Points on a hilly landscape, in no order, each with its height.
From any point a climber steps to the highest of the 2 points nearest to it. It stops when none of these is higher. Distance is the straight distance between rows; heights are no part of it.
gapin: [ -9  -4  15  -9   1   6  -2 -12  -1  -9   8 -12  13   6  -6  -1  19 -11
  -8  24]  (h 460)
komi: [ -1  -4  11   1  -4  -5 -13   5   7  -5   7  -1  -5   5  -2  22   3  12
  -1   2]  (h 256)
Lel: [  8   2   4  13   9  -5  15  -2  -5   8  -7  22  -7   6   3  10 -17  11
   3  -2]  (h 311)
mos: [  4  -7   2  10  16   4  -3  22   4   3  20 -18  -8   1   1  -7   9 -21
   1  11]  (h 180)
Gite: [  1   1   7   2   3  16 -17 -24  -7  -5  -8  -2  15  -8  -1   1   7   9
  -9  14]  (h 606)
tigu: [  4   2  -2   7 -23  19  -2 -24  -4  -9   1 -11   7  -3  -5   8 -15   9
  13 -11]  (h 132)
Pez: [ -8  -9   5  -6  -3  11 -23   1  -2  -3  -2   7  -2 -10  -3   9   2   7
   1  -4]  (h 298)
buna: [ 2  5  6 -7  2 -6 -3  0 -1 -8 -3 25  4  3  0 -6  9 16  3 12]  (h 19)
fedu: [  6   2  -2  16   4  -1 -15   4   4   1   5  17   6  -4   9   3  -2   2
  12  -9]  (h 187)
Veg: [ 13  -4   8   9   0  17   1  -3  -3   2  17 -18  -2   9 -15 -20  -1  -5
   3   9]  (h 642)
Nisi: [ 10   3  -2 -23 -13  -4  -4  22   0  -3   7   1  -4  -5  -5   2   2   5
  -1   8]  (h 85)
zives: [  2   3 -12  -5   1 -23  18  19  -7  -8  -9  -1  12  -8  -7  -8  -4  -3
   5 -13]  (h 415)
Vakug: [  7   8   9   7  -4   8  -2 -17  10   1   2 -16 -11   7   8 -19  19  11
   8  12]  (h 368)
tuzu: [  2   6   5   9  -1 -11   2  -4   1  10  -6   8   3   8  -3  20  -4  18
  -3  -2]  (h 272)
noru: [ -4   1  -2  -1   6  -2  -4  -8   0  -1   8  13 -16  15   0  -2  -9 -10
   7 -14]  (h 197)
fetu: [ -7  13  16  -8  -3 -13  16  -6  15   0  10   2   9  -9   8  -3  13  -3
   4  -2]  (h 209)
Lovi: [-11 -11  -1   7  14  -9 -12   0   0  -5   9  -6 -13  -1  -2  -2   1 -13
  -2 -11]  (h 166)
fidud: [ 10   4 -15   3  -9 -16   0   2  -5  -2  12  -3  17   0   3   4   6  -1
  -6 -11]  (h 434)
Dur: [  1  -7  -3   0 -11  -4   1  11  -2  -3 -28  18  10   4  -8   8  -7  11
   9   5]  (h 57)
muve: [  0  -7 -10   3  13 -11   7  13 -11 -12  10  15 -11  -1   1   0 -20   5
 -12  -5]  (h 400)
ser: [  6  16  -5   8  16  -8   4  16 -11  11  -7   7   8  -1 -12  -3 -11   9
  -1 -21]  (h 514)
zuli: [ 12   6   4   7   5  -1 -21  18   9  -2   4  11 -12  -6   3 -15  -7   3
  13  -2]  (h 164)
topo: [ 17   0   1   5  -4   7   4 -10  -6  -1  13 -14   4  -2  -5  -2   2 -14
   6   2]  (h 582)
ves: [ -7   6  -7  -9   7  -1 -11  27   4  -5   5   8  -6   0   5  11  -1 -13
  12  -4]  (h 239)
Ponep: [-12  -5  -3  -6  -6  19   8 -19 -14 -15  -1 -14   5 -13  -7  10  10   6
  -2  -3]  (h 308)
puz: [ -5  -6  -7  -1   0  -3  10 -26  -3   5  -7   1 -13  -4   8   0   5   8
  -7 -15]  (h 309)
mesi: [ 20   1  -4   7 -16   3   2 -10  -4   3  -7  -3  19  -8  -4  -2 -11 -18
   9  -1]  (h 530)
beda: [  3   4 -15  -6   0 -20   5  28  -7   4   5  -6  10   2   5  13 -22   3
 -21  -6]  (h 338)
rase: [-15  -9  13   7   0  25  -3 -10   6 -16  12 -19   0  -7  -1  -7  10   1
  12   1]  (h 213)
gagis: [ 16 -11  -9   0 -17  -3  25  -3 -10  -4  -7   7   8  -1   3   8   3  17
   2   2]  (h 93)
Funa: [ -5  -6  12  -2  -9  14   1   6  14 -13  14 -16  -6  -2  -3  -3   4 -10
  19  -3]  (h 242)
Datu: [ -6 -13   8  15   4   1   6  -8  -3   0 -11   7   8 -19  -1  -3 -13   2
  -3  -8]  (h 414)
Nituk: [  2   4   8   9  -7  18  -8 -16   4  10  15   5 -12  -6   5   0   5  14
   1  -6]  (h 128)
diz: [-21   0 -11  -7   2 -10   9  28   2  20 -12   3  13  11  -5  -2 -17   9
  -7 -13]  (h 327)
sudav: [-12 -12   4  17   2   7   4 -12  -3  -5 -22  -9   5 -16  -1  10  -2  20
   0  -7]  (h 464)
kaz: [ 12  -1   1   1   1   5 -10  13 -14  -5  -8   3  -8   1 -23  -1 -15   6
   7  -9]  (h 123)
Zite: [  7  12  -5 -11   2 -13  12   9   3   6  17   1 -12   7  17  11  -9  -7
 -11   2]  (h 300)
kad: [  5  -7 -11  -7  -3 -12 -19  -2  -3  10 -16  13  -1   1   3  -3   0  -3
 -13   6]  (h 527)
Boven: [ 14  11  -8   5 -13 -14  -5   5  -2   0 -10  -1  27  -1  -5   0 -10  -6
   5  -3]  (h 489)
dusu: [ -9  -6   4  -7   9   9   3 -22  -2  -6  -3 -19  -3  12  -1  12  16  -6
 -11  21]  (h 405)
Nos: [  1  -9 -23   6 -10 -19   1  23  -1   0   1  -4  18  -3   5  11  -6  -1
 -10 -14]  (h 384)
nanim: [-19  -6  10  -1  -8  17   9  -4  16   9   9 -17  -9  13   0  -8  10 -16
  -2  11]  (h 96)
vila: [ -5  -6   3  -4  -7 -17  28  -8   4   1 -18 -12   0  -1   0  15   2  10
  -6  -8]  (h 129)
Bepal: [ -8  -2   1   9  -1  24 -14 -22   3 -13  12 -17  -9   9  -2  -6   2  -2
  17  -6]  (h 186)
susik: [ -5   5  -7 -11  -4   6 -16   1 -12  -5  14  14   5  -4  -8  -7   9   4
  -5  -6]  (h 342)
buko: [-17   4   2  -7  -5 -17   6   8   8  -7   1   6   0   1  -2   6 -12  -4
   4 -19]  (h 317)
zodim: [  2   1   6  15   5  -8  16  13  -4  -2  -6  -4  11   4 -14   6 -14  16
  13 -20]  (h 571)
mis: [ 14  12   2   5  14   7  11   3   0  12   1  18   3  -6  16  -9  -2 -16
   4  12]  (h 385)
dav: [-16  -2 -11 -10  -9 -19  19  21   1   1 -16   6   9   9  -9   6 -13   4
   3 -16]  (h 367)
Dit: [18  2  8  1  4  4 14 -5 -1  9 -5 11 -7 -6  2  0 -2  3 11  7]  (h 348)
Pakot: [  5   3  -4 -10   7 -10   1   2  -5 -12   3  11  11   6  -2  -5 -10 -21
  -6  15]  (h 576)
nopi: [ -6   0  -2 -11  11   7  -7 -25  -7  -3 -24 -10 -13   0  -5   3   8   4
   8  -2]  (h 382)
soti: [  9  -3  -3   0   7  -9   5  22   3   6  13   4 -10 -12  19   6  -9   2
 -15   9]  (h 354)
tilub: [ 11  -3  -5   9 -18   5  11  -9  -8  -9  -2  -1   8  -5  -6   5  -5  19
  14  -6]  (h 111)
nasel: [  3  -2  -1  16   8  26  -4   6  -4   3  10 -21 -13  16  -9 -20  18  -4
  -1  12]  (h 718)
Rel: [ 16   4  -2 -16  -8  -3  -3  20 -10   2  -7   9  -4  -6 -14  -2 -19   4
  -4   3]  (h 106)
Mano: [  7   5 -13   3   6 -17   6   6  -7  12 -20   1  -1   6  -9  -4  -8  -1
   0 -14]  (h 467)
Veme: [ -7 -14 -11  -1   3   8  -9  -6   0   5   6  -4  -9  -4   6  -6  11 -21
  -4  -3]  (h 139)
fafe: [ -2 -19  -4   1 -13 -16  18  -5  -1 -19  -7  -7   6  -4   4  10  10  14
  -4  -2]  (h 99)
Fafif: [ -9  -9   3  11  -5  -2  -2 -27  -1   1  -5   7  -3  -5   2  -3 -15   4
 -10  -9]  (h 365)
lod: [ -4   6 -15  -5   3  -9  -6  15  -7 -10  14  20   1  -3  14  -6 -16  -2
 -12  -6]  (h 455)
mul: [-11  -2  -1   3  -2 -12   1  14  -2  23 -16   4  10  -5 -10  -1  -9  15
 -21 -15]  (h 288)
kag: [  7   1   5 -11  -2  -1  -4   3  -5  -8 -23   5   3  -3 -11   5   9  14
  12  14]  (h 40)
kika: [  3  -6  -3  -9   5  -5 -22 -12  -2   8 -21  -9 -17   9   2   5   7   1
  -4  13]  (h 448)
dat: [-10 -11   4 -10  -5   0   2   5   5   6 -20  16   2  -1   0  19  -5  -7
  -5   6]  (h 78)
Bak: [ -1  -7   8  -7  19  -6   2  -6  -3  -9   6  -3   9   3  -8  -8   8 -20
 -14  21]  (h 516)
diban: [  1   7  -5 -10   3   0  -8  14   1 -12  12  18   5   2   9 -21  -8 -10
  -1  14]  (h 518)
rasut: [ -5  -9  -7 -12  -5  15  10 -29  -8 -12  -3 -21  -8   3  -1  14  -2   0
  -6   4]  (h 349)
Ven: [  4  10   2   1   5  11 -12  23   8   2  12   3   1   4  11 -38   3 -10
  -2  24]  (h 461)
Dagaz: [  4   9  -8  -3  -9  -2   1 -14  -4  15   3  11  -5  15   3  15  -7  -1
  -1  -8]  (h 232)
Feti: [  1  -3  -6  10  12 -10  10   1 -13 -13   0  -6  -4   5 -13   9  -1   5
  12 -21]  (h 517)
daki: [  8   7   8  10   9  13   0   6   8  13   7   6  12  -3  10 -18   6 -16
  -6  21]  (h 416)
Nomo: [ -9   1  -8  15  -1  -8  -7   8   7  12 -11  15   3 -16   8  -1  -4   5
   6 -24]  (h 214)
Mebag: [ -6   8   4 -15  -6   4 -10 -24   4   6  -5  -6   6  -8   0  -8  20   8
  -5   4]  (h 509)
viken: [ 15  -9   5   7  -3  -3 -12  11   5  -8  -3   7 -17   1  -5  -3 -16  11
  15  -8]  (h 142)
Zibur: [ -9  10   7  -8  17  -3  -9  26  10   2   8  -5  -9   1   3  -1   4 -13
   4  11]  (h 210)
Roro: [  1   6 -17   0  -2   4 -11 -12 -17  -1  15  -3   9   1 -10   3   8  -7
  -8 -15]  (h 383)
ror: [ -5  -3  -1  -3   6 -10   7 -17  -3   0 -19  -9 -11  -6   0  -5  14   2
   9 -13]  (h 337)
kavi: [  4   6   3  -8 -14   9  -5 -20   6  -2  -5  -9   7   8   6 -17  22   0
   5  15]  (h 433)
ras: [ -3  -2   3 -10   6  16   9  -2   5   9   1  -3  -6   5  -2  -8   8 -28
   4  10]  (h 117)
mubi: [ -4   3   3   8   6  24  11 -15   4  -7   3 -30 -16  18   7  -6  20   9
   5  16]  (h 305)
zun: [-10   6  -6  13  -3 -19   2   8   6  15  -5  16  15  -5   9  -5  -8  17
 -12 -16]  (h 248)
Pedu: [ 3 21  8 -7 -2 -5  5  4 10  1 16 13  1  6 14  5  5 -5  3  9]  (h 251)
rinu: [ -9  -1  15 -10  -9  -8   9 -10  15  -5  -4 -14   3  -8  -5   8   6  -2
  -7   0]  (h 167)
zezu: [ -2   6   5   5 -11  18 -15 -26   4   5   4 -10  -3   1  -2   6  -3   2
   5  -7]  (h 157)
dareb: [  0  -3  -5   2  19  -1  -8   9  -7   8   4  15  -1 -12  13   9   4  -6
 -16   6]  (h 411)
zik: [  7   4  10   3   9  18   4   8   1  14   4 -10 -14  29  -4  -8  10 -11
   2  27]  (h 630)
lamun: [ 18  18  -5   1  -3 -12   8   5   2   9   9   0  -4   2  12  -4 -21 -13
   3 -11]  (h 254)
kikit: [-12   3   1 -12 -12   3  -6   5   5  -8   4  -5  -3   0  -4   4   1 -14
  17 -12]  (h 273)
patu: [  0  -8  -1   8  12  -1   9   2 -11 -12  11   5   4  -1  -3   9  10   5
   3  -3]  (h 468)
mesot: [ -5  -4  10  -8  -1   6   2 -11  13  10  -9   1  -4   5   1  10  -4 -26
  -1  10]  (h 100)
lil: [ -2   0  11   3   1   8  -6   1  10   5  24   2  -8   0   9 -10  15  14
  -7  12]  (h 94)
zusef: [-10   1  13   0  -7   8   6   9  24  10  22 -11  -6   7  12 -10  10  -5
 -11  16]  (h 70)
Reg: [ -7 -10   8   7   4  10  -2 -20   4 -14 -18  -8   4 -12   7  -2   7  17
  -2   9]  (h 526)
sodad: [  6  -3  -2  -5  13 -13 -17  16  -1   6  -8   6  -4  -7  -3   5   6   0
 -12  11]  (h 463)

For each start below, name the point where the climber stops.
vila => kad
viken => dav
Dagaz => Pakot
lamun => kad
Bepal => dav
puz => Gite
